A landscape with many valleys, sampled at points; each row gives a point and its height.
From any point a ball takes the steepest step (drop divided by distance) to one of its 2 nearest points. It stops when none of these is lower. Distance is the straight distance between rows; heights are no part of it.
kib height 480: [ 11 -28  10  55  65  25  11 -32  56  20 -36   4  54 -55  13  32   8  34
 -45   2 -11  28 -11 -31 -12   8 -38  38 -41 -10  -1  42  23 -15 -48  -8
  26 -61 -13 -48   5 -56  27 -44  11 -12 -44  33  32 -10]
ner height 318: [  2  10  52  27  39  10   4 -31  15 -49 -38   6  25   6  24 -18 -28 -34
  32 -45  70 -57  -6 -39  12   3  -4  -3  14  20   5 -26  51 -15  19 -38
  15  35  25  18 -22  11 -27  27 -23 -38  -9 -45  18  14]
gil height 375: [ 32  -4   4  39  42 -13  -2 -31  40  22   3  25   7  -4  18  12  49 -12
 -45 -26   7  17   2 -10   3  14  10 -14 -21 -33 -12  33   8 -24   8  -7
  48  22 -47 -37  13 -37  27 -32 -10 -21   2 -13  38 -12]
Fud height 337: [ 23   0  31  37  65 -21  25 -41  37 -16 -30  29   5   4  -4 -26 -14 -46
  24 -51  18 -52  21 -20  10 -15 -24   8  27  16  15 -42  37 -45  20 -16
  25   9  53  31 -22 -11 -30   4 -12 -50 -22 -38  18  17]
sevi height 335: [-26  22  -7 -38 -32  17  19  27 -23  22  -2 -11 -55  26 -15 -18 -14  13
 -10  24  -1 -20 -27  13 -19  -4  39 -16 -16  14 -28 -29   1  23  20  17
 -44  48  10   4 -36  36 -17  48  -6  14  54  -4 -40   0]
sodu height 546: [ -9  -2  -2   0 -19 -35  15 -10   1  -3  35  31 -29   3   0   7  71   5
  51 -16 -44  27   5  52 -17 -44  11 -40 -25 -37  11 -48  36   0  20  55
  15  57  27  36 -24  23 -21  29 -18  57  33  17  -3  37]
tep height 523: [ 11   6 -15 -39 -37  36 -24  -2 -49   4  11  27 -14 -25  -1 -18  -6 -16
 -55  21  12   6 -35  22  42  37  55   2 -39 -30 -13 -26  -1   8  24  20
  18  75 -45 -27  -9  25  -1  51  12  17  72 -47  -7   4]
fakam height 596: [-19  -4 -18  16   9  31   3  11  -6  15 -39 -29  32   1  18  -6 -58  19
 -26  24  14 -19  12 -31  -6  15 -37  32  11  51  -1  10 -31   3   0  -8
 -57 -96  13  12   3   8  -5 -20  13 -20 -31  43 -11   4]
tomub height 489: [   1  -30    8   43   47   15    3  -13   34    4  -36   -3   71  -44
   23    9  -24    9  -30   25  -18   24   18  -29   -9   27  -60   56
   -1   -7   -2   33   -6    3  -23   11   -1 -100   16  -61   31  -35
   22  -34   20  -29  -81   44   -1    0]
Gopip height 495: [  3  -4  10 -62  13  26 -14  11 -18  -3 -17  18  -1 -16  16 -28 -33 -26
 -38  30  21 -13  -9 -18  48  15  22  36   3 -22  -1 -11 -29  -3  36 -33
   5  -6 -26 -40  -2  -9 -26   4  19 -25  16 -52 -13  13]
Gubor height 303: [-24  38  -1 -37  -1  15  30   6   4  52 -18 -28 -45  -1 -10   3 -38  32
  11  17   1 -36 -25  16  -4 -42  16 -18 -17  30  -7 -15  -8  18  -9  -5
 -51  -9  13  35 -57   9 -40  25 -27  26  64 -19 -21  16]
Nak height 637: [ 16 -21  28  14  96 -59 -21  -8 -13 -22  11  -6  46   4  25   1 -25 -64
 -42   2  51   3  57 -33   0   8  -3  23  27 -19  13  32 -23 -19  24 -77
  36 -28 -43 -16  54  -8  19 -42  -1 -46 -34 -25  30  36]
rog height 339: [-20 -28  27 -78 -14 -10 -37  -5   8   1  29  30 -29 -47  32  21  76  -6
 -12  34 -44  49 -21  -1  32 -45   6   5 -34 -76 -20   9 -15  22  20 -17
  49   4 -10 -69 -25 -50   9 -21 -11  15  18 -37   1   0]
ret height 528: [ 30  38   3  13  12  21 -23 -28  -3   3  -8  -6  17 -21  14  11  -9   3
 -25 -34  39   8 -33  21  29  21  38 -34 -44  -9  -4  -5  40 -15 -28   6
  40  72 -35   9 -16  20   5  14 -13  13  50 -37  21  11]
Modo height 478: [ 16 -14  11  -6  45  39 -14  -6  21   5 -28  43   1  -6  10 -37 -11 -35
 -68  20  54  -7 -23 -49  34  29  36  72 -16 -20 -35 -30  13  -7  27 -46
   6  -2 -43 -62  -2  -8 -31  25  24 -44  19 -39  17  -5]
Zeg height 245: [-31   0  37   4 -11 -15   6 -12   0 -46  -3 -31 -11  21  -9  37  18  31
  93 -26 -10 -31 -21 -17 -46 -32 -30 -34  22  25  26 -33  33  38  -5 -22
  15  11  69  43 -10  10  -9  -6 -36  -3 -44  18 -22   7]
pebef height 572: [ 24   0 -34  54 -25  -3  24  -5   5  18 -15  -3  -5  36 -62   5 -14  14
  57 -56 -36   3   6  35 -22  -1   1 -59  37  55  32 -28  15  -4 -69  24
 -33  -8  52  64  -1  21   1  -4  -1  27 -27   9  -2  -8]
pok height 511: [ 15   7  -1 -29  -1  42 -20  18 -37  -3  -7   5   0   0   6 -28 -55 -19
 -67  16  48  -2 -22  -2  40  50  61  33  -2   0 -20 -24  -5 -17  27  -5
 -20  45 -35  -8 -10  21 -17  40  30 -11  61 -52 -14  13]
ros height 563: [ 42   5 -38  30 -21 -12  12 -18  20  11  -1  14  23   0 -27  13 -21   3
  54 -38 -42  12  19  61  18   5  -1 -35   1   9  42 -23  10 -21 -39  34
   3  12  42  45  -6   3 -17   5  11  29  13  -3  13  18]
pimom height 542: [ 12  14 -41 -12 -64 -14  -9  10 -44   6  47   8   1  -6 -13  12 -20  -8
  30  -9 -36  29  16  55  32  18  43 -41  23 -24  26  13 -16 -18  17  53
  -5  71  -4  -1  20  30   7  26   8  51  53 -27   5   6]
Fezu height 613: [ 35   2   2  44  33 -43  -2 -15 -25 -18  14 -14  38   5  12   0   0 -19
 -11 -31  23   5  47   9  13  39  -3 -31  31  -3   1  61 -11 -36   0  -8
  50  14 -37   3  43 -12  58 -40   2 -23 -16 -15  31   7]
mezos height 458: [ 13 -50  33 -14  14  65 -42  -4  14 -52 -24  20  63 -22  42 -23  13 -11
 -47  33  35  29 -18 -58   1  42  -7  79 -53   2 -18 -20  21  13   3 -52
  12 -69 -13 -43  16 -34  -1   3  35 -44 -34  21   4  -2]
Bune height 661: [   4  -18   -2   33   35   15  -24   13  -24   27   -9   13   18   -7
    8  -10    0  -35 -114   25   42   19   17  -60   14   32   36   35
    1  -11  -40   42  -24  -13   23  -56   11  -20  -86  -59   43  -33
   31  -15   20  -38    7  -27   15  -22]
peke height 165: [ -3  10  18 -56 -18  -8  -6  14 -15 -15  -5 -28  -4 -22  12   7 -35  -9
  31  -4  -3 -21  -1  28  21 -20   0  -2  11  10   8 -18  -8  13   3 -19
   7   7  19  20 -15  15 -37  -4  -5   5  31 -25 -25  40]
Puz height 610: [ -3  -5  -7  25  28  35  -2  -1 -10  10 -13  -6  37   8  10 -12 -51   5
 -73  13  41  -4   3 -43  12  29   4  50   9  23 -24  22 -27 -17   6 -14
 -30 -57 -29 -26  15  -5   6 -19  41 -48 -16   5  -3  -4]
Rako height 319: [ -8  -4  17 -28 -10   1  -3 -35  35  10  18  20 -28 -42   8  30  66  22
  13   0 -29  25 -48  10  28 -46  23 -18 -47 -54 -18  -2  17  12  -4   9
  53  45  -8 -52 -55 -41  15 -11 -34  32  14 -17  16  -8]
muv height 535: [  8 -17 -46  -1 -73 -39  14   9 -26  -4  52  54 -25  -2  -9  11  34 -13
  49   9 -54  39  17  46  14  -3  34 -42  15 -42  32 -33 -12  -9  31  77
   1  68  16 -14  15  35  -5  29   2  73  12  -6   6   0]
Zored height 471: [ 13  -8   0   5  44  13   7 -25  49  39 -15  14  14 -39  13  22  17  22
 -24  11 -30  15  -3   3  18 -20 -22  36 -47 -22  -4  23   5 -14 -45   1
  28 -49 -10 -21  -9 -51   0 -21  13  -8  -5  13  17   4]
veta height 498: [  9  26  -8  24 -23 -32  -6  10 -21   2  27 -24  12   3  -5  12  19   2
  29 -41   2  22  35  53   3   4  21 -68  -1  22  25  18  22 -37 -19  32
   2  56 -32  49  -5  22  11  13 -30  28  41 -19  18  21]
seb height 208: [-28  28  25 -62   1 -25  18  21 -36 -12   3 -59 -20   1   8  -1 -46 -16
  42   7  26 -45   3  21 -13 -10  11 -33  28  29   1  -4  -7  -1  36 -25
 -49  11  15  37 -23  19 -45  11 -42  -7  37 -39 -23  45]
reviz height 527: [  1 -23  18 -32 -30 -15 -28  10 -44 -54  44  24  -7 -13  18  -8  84 -41
  -2  21 -15  19  -2  11   2  10   5  -7 -16 -65  -7 -18  32  19  48   6
  43  63 -13 -28  12   7  14   9   5  21   2  11   6  21]
Fil height 444: [-15  12 -22   8 -52 -40  15  42 -15  -3  30 -21 -35  40 -24  11  70  22
  20 -16 -14  41  39  38 -59 -16  16 -51  21  23   9  25  11  -2  -6  52
 -15  29 -22  49   9  22  44  26 -24  44  -9  54   2 -19]
vugim height 164: [ 17  -5   5 -63  -9  -8  -2   5   6   4  25  40 -20 -26  10  -6  12 -25
  -2  42 -46   6   9  42  40 -14   3  34 -16 -61  15 -12 -30  -7  16  16
  28  -4  -4 -27   8 -12 -34  -6  32  10  26 -20  -1  24]
Pizo height 431: [-14 -28  -3  -8 -20 -12  18  26   8 -29  -2  18 -41  56 -20 -44  -7 -27
  22  -3  -5 -40  -8 -30 -40  10 -45  21  71  13 -16 -31 -28  32  37  15
 -38 -16  76  21  10  51 -11  -2  21 -23 -35  51 -36 -34]
dok height 293: [-20  21   0 -33 -41  -8  12 -17  33  26  -7   1 -58 -11   5  38  26  40
  48  -7 -31  15 -47  20  16 -44  24 -31 -30 -22  -7   1   4  37 -20   2
  16  37  28 -51 -44 -30   1 -14 -46  65  11 -27   7 -29]
Bibud height 364: [-23  -3  26 -86 -23 -34 -25  20 -22 -10  29   7 -42 -15  27  -3  58 -27
  -5  35 -18  24  -8  16  13 -47  27  -4 -14 -49 -19  13 -25  22  64 -23
  20  40 -23 -53 -16 -14   4  -8 -25  15  33 -39  -5  24]
Kiz height 366: [-10  13   0 -14 -46 -10  16  39 -44   8  16  -9 -46  32 -12 -21  19  -5
 -35   8   4   0   0  13 -20   8  36 -24  17  -5 -27  12 -10   8  35  35
 -19  60 -38  -3   8  27  25  21  -6  17  32   0 -27 -24]
Refu height 555: [ 25  17 -33  23 -23 -21  22 -12  27  26  14  32 -21   0 -20  18  25  16
  35 -20 -57  30  -2  48  14 -16  24 -25 -23 -22  25 -17  15 -10 -34  44
  19  41   9  14 -22   9  -7   9 -11  44  37  11  20   0]
Tugup height 425: [-58  -1  44 -49  42 -14   9  10  12  10   2   2 -49  -5  24  -8  54 -23
 -16  26  26 -35  12 -23  -9 -83  -6  20  -8 -39 -29  15 -16   5  37 -51
   3  -5 -21 -18 -31 -34 -20 -12 -32 -21  -6 -33  -6   7]
Pala height 536: [-12  17 -57 113  24  22  46 -11  -3  47 -38 -31  17  17 -46  13 -48  41
 -11  -9  -1  -3  17  -8 -29   9 -28 -16  18  73   6  37  13 -10 -46  -2
 -63 -84  10  38   8  -1  18 -24   6   0 -48  40  16 -21]
Sikoz height 501: [ 21 -32   3  74  54 -10  23 -23  33 -21 -28 -14  54  -9   5   9 -43  -4
  14 -13   2  -7  20 -29 -25  26 -71  30  27  18   5  19  -8 -11 -21   0
  -3 -82  33 -19  33 -11  16 -45  27 -39 -83  30  12  -1]
vur height 506: [ 21 -17   5 -11 -44  11  -6  15 -15 -45  -6  -1  24  16   8 -12 -29  -7
  44   4 -12  -3 -17 -15   2  52 -24   3  25  -1  12  -1 -14  14   2   4
  12   4  43 -47  16  14  18 -24  27  -6 -34   9 -22 -21]
Gane height 537: [-23 -12  23 -18 -25 -27   2  12 -24 -48  33  10 -17  -2  16  -2  64 -38
  31  -9 -26  12  12  24 -18 -29  -3 -28  13 -38  13 -41  38   4  47  18
  30  70  25  22  -7  27  -1  15 -23  29  -5  10  -7  47]
kido height 299: [ -7  11  49  -9   4  17  -3  -3   0 -59 -18 -14   8  12  17 -25  -9 -14
  22 -17  42 -38 -29 -33 -13  10 -13   7  10  21  -1 -36  34  14  23 -26
  10  16  23  17 -11  19 -23  12 -24 -30  -7   3  -9   6]
sutug height 193: [-48  -7   6 -15  40 -18  23 -11  40  20 -13 -17 -32  -6 -11  18  28  35
  38  31 -27 -17  12   9 -37 -78 -68  33  -1  -3   7  10  -7  21 -16 -19
 -19 -78  58  39 -13 -21 -19 -30 -28  -3 -46  48 -22  16]
Sor height 211: [ 11  13 -17   9 -29  10  27  -4  -2  21 -24  14 -37  27 -32   7 -48  27
  55 -20 -17 -25 -44  18   1  -1  32 -45  10  19  19 -32  24  32 -24  22
 -13  80  46  -8 -47  38 -12  26 -10  39  21 -28 -18 -31]
siluv height 532: [ 11  21 -28 -37 -80  15 -40  19 -65 -16  45   6  -2 -27   5   0  -5  -4
 -25  18   1  34 -18  36  40  27  65 -35 -16 -23  10  16 -13  -3  12  43
   9  67 -47 -10  22  25  18  41   2  40  63 -37   0 -10]
gede height 451: [ 19 -40  16 -31   2  56 -74   2 -12 -51   7  -2  91 -37  35  -3   7 -17
 -54  20  12  49  -6 -27  18  39   1  55 -58  -2  -7  -3   3 -11 -34 -19
  25 -50 -37 -17  35 -18   5   0  46 -25 -20  33  -2  24]
gem height 392: [ 38  23 -37  40  33 -24 -14 -24  16  42  33  33  12 -20  12   3  53  -2
 -65 -33  16  40  24  29  18  19  31 -26 -23 -22 -11  23  16 -55 -24  28
  41  41 -69  22  15 -34  27  -1   2   0  39   0  47   0]
nitaf height 185: [-13 -16 -42 -27 -29   2 -24  45   9  34  26  16  10 -30 -18   2  24  11
 -25  51 -62  52  39  38  21  19  -9  24  -6 -35   3  44 -53 -18 -34  41
  -9 -50 -30 -28  43 -24  29   0  41  11 -21  42  -5 -27]
piga height 526: [ 44 -33 -36   6 -89 -10  -8  -3 -16 -42  58  43  28  -2 -17  -5   0  -7
  61   0 -58  37  -6  37  28  41   8 -19   9 -31  47 -37   6  -9   3  74
  22  46  28 -28  30  33  -1  32  39  51  -1  26  -1 -26]
Muz height 518: [ 27 -26   4 -11 -46  40 -15 -11 -16 -50  24  37  11  -5  -2 -13  39 -27
  -4   5 -14  14 -45  -5  12  41  15   6 -38 -40  -1 -32  36  13  19  26
  39  68 -22 -35   9  26  17  34  21  18  25  13  -4 -14]
Temi height 467: [ 16 -25  35  -7  38  50 -22  -4  29 -56 -23  34  34  16  27 -44  16 -39
 -49   6  51  -2 -29 -58  15  37  -8  84 -15  -6 -28 -35  39   8  29 -42
  14 -23 -21 -45  -7 -12 -15  21  17 -42 -18  -1  17   1]
Rodi height 424: [-15   5 -32 -25 -83 -45  -9  56 -41  -9  40 -20 -26  29  -9   7  49  14
  37  16 -22  49  32  47 -25  -2  42 -41  27   0  14  29 -21   1  10  62
 -19  42 -24   6  30  17  34  30  -6  53  -3  19  -3 -22]
mazo height 407: [ 19  30 -15  23   1 -22 -29  12 -25  45  48  -4  17  -7   0   6  22   4
 -70 -27  28  28  39  44  34  28  65 -43  -6 -13  -9  47  -4 -64 -16  35
  14  51 -85  28  40  -6  29   8   5   6  59 -29  48   2]
Kurep height 599: [ 44   5  -4  54  30 -17  16 -16  -4  -9 -18 -12  33  16 -15  -7 -39 -20
  -1 -35  14 -10  38  13   8  23  -2 -11  37  24  13  20  -5 -44  -4   6
   9  -5  15  29   7   6  10 -14  24 -28  -9 -25  13  10]
nubuf height 320: [  3   0  33   4  -1  29 -21 -10 -10 -43 -17 -17  51  -2  26  16   2   3
  10 -10  37 -11 -34 -54  -3  15 -18   5 -33  19   2   7  27  21  -4 -27
  12  -4  -1  -8  11   8  11 -21  -6 -16 -28  19  -3   0]
rakel height 649: [ 13 -19  30  39  77 -12  -6 -12   3   4   0   6  33   1  20   0 -19 -46
 -60  18  49   3  22 -63  34  17  -1  28  22 -30 -13  42 -20 -22  47 -65
  41 -24 -49 -76  54 -49  21 -33  17 -56 -30 -43  31 -13]
ton height 579: [-34   7 -13   1  16   0  18   4  -1  19 -22 -60   6  -6 -15  11 -29  44
   4  27   5 -17  11 -24 -54 -25 -38   6   6  46   8   6   0  13 -26 -20
 -74 -82   4  66  -8   3  -5 -17 -15  -1 -26  48 -12  13]
duluk height 460: [  0  -4  31  11  74  10  14 -31  63  19 -19  23   0 -11  16  -4  20 -10
 -25   1  13 -14  -4 -17   5 -33 -25  35 -28 -22 -10 -15  14 -13  11 -35
  21 -18  -6  -7 -26 -39 -18 -12  -4 -38  -8  -6  22   8]
vifel height 177: [ 15  -7 -26 -29 -49 -16  23  21 -22  -4  -1   3 -29  21 -27  -8 -54  11
  65 -12 -31  -5 -10  29   2  -2   9 -27  53   9  25 -35 -21  30   8  24
 -27  37  80  13 -15  36 -29  11  15  36   7 -22 -34 -19]
loku height 510: [ 37 -18   5  23 -32  23  -7  -5  10 -43  13  33   6  22  -9 -18  14  -5
   7 -20 -11   4 -26   8  -4  42   4  -3 -23  -5   7 -61  45  -1  -8  43
  23  38  16   6 -12  47  11  30  23  14   4  33  -9  -8]
tezir height 520: [ 34  28   8  24  15  51 -17 -19  -2 -29 -26   3  43   1   5  -2 -31  -1
 -33 -48  53   4 -31  -2  10  42  27   6 -42  28   1 -43  53 -24 -28   4
   9  43  -5  34 -19  26 -22  48  21  -1  44  -5  12  29]
mul height 274: [-40  -6  48 -15 -16  -6   4   1 -14 -65  -7 -17  -8  23   1  -5  -5   8
  71 -26  30 -61 -31 -51 -45  -2 -38 -22  39  31   4 -28  21  39  36 -38
  -7  19  45  23  -5  28 -19  15 -40 -26 -36  36 -18  -7]
febu height 443: [ 19  -2  12 -26  17  36 -58  12 -13 -11  -7 -12  57 -38  27   4 -13  -6
 -42   4  25  28   9   2  31  26   8  25 -45  -2   5  23   5 -19 -24 -17
  19 -25 -43  -5  29  -3  -2   0  17 -19  17  -5   7  34]
doriz height 697: [-32  25 -10   0   6 -13  25  24 -32  72  19 -35 -47  15  -8   0  -8  11
 -75  21  24  -5  22  -2 -12 -10  36   7  11  -2 -46  64 -49 -18  25 -14
 -43 -10 -76  -3   8 -18  20 -13 -16   0  31 -31 -10 -19]
rusi height 218: [-15   2  18  21  28 -15  15 -26  33   1  -6  -7 -18   4  -8  27  42  24
  63 -11 -28 -22   9  -7 -35 -57 -54  -4   9  16  14 -17  17   9 -15 -22
  15 -40  47  52  -4 -20  -1 -29 -32  -3 -48  32 -11  14]
pera height 236: [  9  21 -34  17 -15 -10  41 -29  32  53 -19  16 -53  27 -45  22 -10  46
  59 -43 -34 -11 -37  29  -6 -38  27 -53 -11  21  15 -37  23  41 -44  -2
 -12  39  36   0 -52   1  -8  18 -36  52  14 -24  -1 -20]
siroz height 265: [-49  47  24 -27  15 -15  33   0   0  39 -15 -51 -45  -4   0  16 -54  25
  36   6  25 -62  -9 -12  -8 -42   0 -16   7  39   1  11 -22  24  16 -36
 -48 -15  -3  20 -44  -2 -48   3 -50   0  21 -47 -14   1]
ketok height 87: [-24  -2 -20 -35 -49 -26 -14  32  -2  12  -3 -34  -1 -17  -6  24  -3  19
  42  17 -37  34  27  33   4 -14 -21  -9  11 -10  19  44 -45  19 -14  12
  -2 -27  14 -23  28 -13  27 -40   7  32 -36  18 -14  -9]
marev height 519: [ 46 -21 -36  -1 -62  12 -25  11 -12 -50  22  35  28  -3  -2  -2 -40  -2
  38   8 -49  26  -9  15  41  67  -7  -1  19 -27  30  -6 -28  -3   4  39
  25  21  31 -48  29  30  23   4  47  19  -8  -8  -4 -23]
dubu height 141: [-35  -8 -49 -42 -52 -34 -21  55   4  47  12 -17 -10 -17 -15  18  37  43
   7  55 -47  74  49  40  -9 -19  -8   8   9 -11   1  83 -65  23 -34  27
 -16 -52 -10 -35  26 -25  50 -12   3  50 -42  36  -4 -37]
Pugim height 512: [ -3  20   7   9  30  47 -11 -16   3  -8 -23   0  -1   4  16  -9   8   8
 -43  -6  36 -18 -27 -16  -4   7  20  24 -37  24 -21 -39  44  -5  -8  -3
  -7   5 -32  26 -26   8 -18  39   5 -20  44   1  -3  17]
suzu height 677: [-34  -2   3  12  18 -12   1  15 -29  45  14 -11 -21  -1   1   8  24 -10
 -93  25  31   8  24 -38 -23 -10  27  12  -8  -4 -44  73 -40   3  40 -49
 -13 -13 -87 -38  18 -48  24 -26 -21 -19   8 -24  -4 -22]
Ger height 482: [-10   1  -8 -28  -3  16 -13  14  12  29  13   2   1 -23   7   5  39  26
 -25  19 -26  28   9  18  -8 -31   3  19 -41 -26  -6  17  -9  -1 -31   0
   8 -26 -32  15  -7 -27   5  -8   0   3  15  28 -13   6]
Papum height 488: [ -3 -22   5 -11 -32 -32  -3  10 -19 -44   7  -9  -3  36  -4 -18 -23 -32
  54   9  -5 -18  10 -25  -7  25 -41   3  70 -12   1   6 -37  24  48 -21
  13  -1  53 -41  32   8  22 -45  15  -9 -54  17 -31 -24]
serab height 135: [  3  -9 -38 -30 -73 -35  -9  36 -33   7  14 -13  -7  10 -26   3 -34  11
  87  14 -43  21  11  47  12  -8  -6 -16  41   2  37  -3 -42  19 -14  15
  -8  -8  56  -4  29  21  -7 -18  13  48 -24   2 -28  -7]
Riza height 720: [-27  21 -36  17 -15  -1  22  17  -4  67  -7 -35 -35  17 -12  17   6  38
 -23  16   3  10  11  -3 -20 -18   9 -26  -6  27 -21  69 -37  15  -4  -3
 -45 -21 -39 -15  -4 -30  29 -19 -33  23  -1   4 -21 -37]
mig height 517: [ -2 -12 -23 105  52  -7  38 -31  10  26 -37 -26  31  16 -16  12 -47   9
  -4 -17  14 -13  34 -35 -17   9 -51  -4  41  57  16  33 -10 -17  -7 -15
 -29 -75  21   6  16   0  10 -42  10 -27 -66  13  20 -17]
lum height 156: [-28   4  12 -32  37  -2  25  -1  31  19 -18   1 -27   7  -1 -16  -6  -3
  28  18  -8 -57   1 -15 -15 -47 -52  32  17  12  -8 -27 -19  16  10 -17
 -28 -58  70  35 -31   2 -48 -10  -2 -28 -25  19 -13   6]
tasuv height 367: [  8   7  22  17  26  42  12 -40  55 -18 -44  17   0  14  -5 -11 -35  32
  27 -34   1 -35 -63 -38  -1   3 -16  25  -3  30  -1 -82  41  17 -36  11
   6  -7  75  26 -60  16 -49  37  -1 -12   6  -5  -1 -11]
dase height 432: [ 53  16  -8 -11  11   2 -31 -11  -6   2  -5   7  59 -43   8  10 -33  -8
 -22 -23  -3  26  13  29  62  37  23  -2 -10 -21  20  18   0 -42 -20   3
  48  12 -37 -10  27 -10   8  -6  26 -12  29 -41  35  25]
bazot height 625: [ 13 -11  11  24  58 -43 -22   5 -32 -14  41  -4  33   1  -4  -5  -9 -50
 -38   1  27  10  62  10   8  17   8  -1  31 -20   4  44 -29 -44  12 -24
  26 -11 -56  18  61   3  30 -38   5 -33 -11 -19  19  44]
Bib height 397: [-17  -7  -3 -56 -69 -33 -13  54 -56 -19  42 -23 -40  19   1 -11  33 -15
  19  42 -13  31  19  24 -29  -2  25 -18  35 -19 -21  12 -29  21  53  24
 -24  32 -13   2  20  28  17  20  -9  21  13  10 -29   0]
Til height 586: [ 29  -2 -30  64   7   5  21 -14   4  -5 -18  -1   6  29 -31 -13 -58   4
  29 -60   4 -35  11   3  -9  28 -20 -29  49  57   8  -4   6 -14 -20  17
 -30 -10  51  43  -7  14   2  -5  17 -20 -18 -13  -5 -14]
duron height 446: [-39  -2  47   1  56   5  12 -15  27 -18 -19  15 -17  -9  16 -15   9 -33
 -15   7  46 -48  -2 -55   1 -44 -18  37  -7  -4 -24 -12  14   0  34 -69
  10 -15 -22 -23 -21 -16 -27  -2 -26 -52 -29 -15   7 -20]
Zolir height 189: [ 20  -7 -31 -38 -17  12 -31  15  12  32  37  44  17 -44   4  11  16 -11
 -24  41 -64  51  10  39  52  11  11  15 -48 -49   8   6 -44 -22 -18  49
  28 -11 -35 -34  27 -28   5  16  51  18  23  -3   7  -4]
Lis height 466: [ -8   9   0  35 -27  -9   8  23 -27   4  11 -37 -29  37 -23   5  33  27
  -2  -3   7  -2  10   1 -52   1   8 -37   9  39  -9  29   8   2 -14  25
 -31  10 -36  61   4  10  33   3 -29  11   3  48 -10 -13]
Rubu height 385: [ -2   1   1 -14  -4  31  22 -10  34  14 -36  16 -39  29 -19 -28 -46  22
  20   2 -11 -48 -50 -27  -2  -1 -11  23   6  36   1 -62  -4  49 -14  16
 -42 -13  68 -10 -40  25 -44  27  14  -1   8   9 -27 -34]
kufab height 492: [-20 -11  11 -21 -14  40 -17  14  10  -6  -1  -6  -9   3  -1   8  48  42
 -12  21 -20   2 -15   2 -41 -26 -12  22 -56   1   0 -18  21  14 -36  14
  -3 -20  -3  42 -13 -10 -13  16  14   7   6  66 -18  12]
liget height 264: [-19  15   9   6   4  14  30 -15  43  31 -20   5 -46  16 -12  22  19  42
  39 -20 -21 -17 -38 -17  -9 -52 -13 -11 -15   4  -1 -24  18  35 -25  -5
   9  11  28 -18 -42 -14  -6  -1 -33  26  -3  -6  11 -30]
nir height 336: [ -7  -3  23  44  28   6  -3 -32  -6  -9 -21 -38  47 -15  32  18  10  20
 -41  -1  56 -12  -2 -44 -28  -4 -21   3 -29  27  -6  37  26  -6  -9 -44
   5 -28 -40   7  25 -23  19 -18 -18 -24 -16  25  13   1]
dato height 405: [  0 -21 -24   1 -31  20  22   8   9   8 -23  10 -28  54 -35 -20 -46  12
  37   0 -23 -31 -23 -18 -21  28 -23  14  51  37  -5 -47 -19  40 -24  22
 -63 -31  84  24 -11  41 -26   6  20   9 -21  31 -33 -24]
Kife height 484: [ 14  30 -25  46 -23   5  13   7 -15  19   3 -34  -4  21 -17  15 -10  32
   3 -29  10  -2  10  36 -20  11  20 -48  -3  39   5  34  13 -20 -39  15
 -23  25 -25  35   7  17  24   0 -19  27  16   6  16 -16]
Rap height 395: [-40  10  27 -71   1 -49   3  20  -8   1  19 -18 -47   2  24  -6  21 -33
   6  33  17 -16   7   3 -10 -46   0   1  23 -31 -22  23 -39  19  63 -44
  -2  12  -2 -36  -8 -17  -4 -19 -34  -5   1 -37 -23  21]
lugup height 461: [-11 -26  -2   4  -1 -23  13  13  -8 -25  10   4 -19  42  -3 -40   5 -34
  -3  24   3 -23  30 -20 -35  14 -50  29  55  -8 -22  21 -30   6  38  -3
 -13 -33  33   7  25  13  17 -26  19 -43 -49  49 -33  -6]
safu height 353: [  9   8  22  34  58  13  29 -45  66 -16 -39  18   3   6 -10  -4 -21 -10
  37 -44   1 -56 -16 -31   9 -32 -33  24   1  38  12 -61  47 -10 -24   5
   6 -36  71  40 -43   0 -48  12 -16 -47 -20 -16  17  10]
Nolez height 502: [  8 -13  15  11  -7  51 -10  -9  30 -33 -15  25  12  26   9 -28  36   8
 -30 -12  -6 -11 -31 -27 -31  20 -11  33 -41   5 -17 -61  37   7 -30  34
  -1  -5  -3  31 -13  12  -5  35  28 -23  19  51  -7   3]
Ritup height 194: [-48   6  32 -30  46 -16   8 -12   8 -19  -6 -23  -7   4  -2 -18 -19 -16
  13  10  23 -62  -1 -37 -43 -32 -51  26  21  44  -7 -40  -7  17   8 -24
 -49 -63  55  88 -23  26 -59   4 -17 -40 -14  26 -17  35]
Mibu height 128: [ 10  -7  14 -75  -4 -16  -4   8 -10 -19  19  17 -17 -26   8 -24 -27 -45
  29  19 -23 -16   5  32  48 -14  10  10  19 -47  22 -44 -10   5  47  -7
   6  29  34  -8 -15  19 -42  10  15  -1  35 -39  -9  42]
Radip height 354: [  1  17  18  66  42  -6  20 -40  18  17 -34 -15  15 -11  27  30  21  15
 -15 -31  27  -9  -6 -30 -16 -10 -24 -21 -19   9   5  49  25  -9 -12 -34
  32 -10 -29 -25  -7 -39  33 -33 -22 -16 -27  -7  33 -23]
nov height 422: [ 33  35 -38  21  11  11 -50  -6  -9  44  25  13  56 -41   6  14 -34  10
 -54 -20  13  39  12  45  66  56  62 -13 -26 -18   7  37  -5 -44 -43  22
  27  31 -62  -6  45 -14  19  24  41   0  58 -26  54  -6]
zatub height 558: [-33  22 -36  59  26 -19  48   6   3  55 -14 -55  -1  -1 -38  36 -18  53
   0   2   2  10  22   3 -48 -39 -27 -39   0  69   3  38  10  -4 -50 -16
 -78 -81 -18  67  -9 -19  11 -24 -37  29 -22  38  18   0]

Where does a ball stop that starts at each point below?
fakam -> Zored
dok -> ketok
Riza -> Mibu
veta -> Mibu
duluk -> ketok
dato -> lum
pimom -> lum
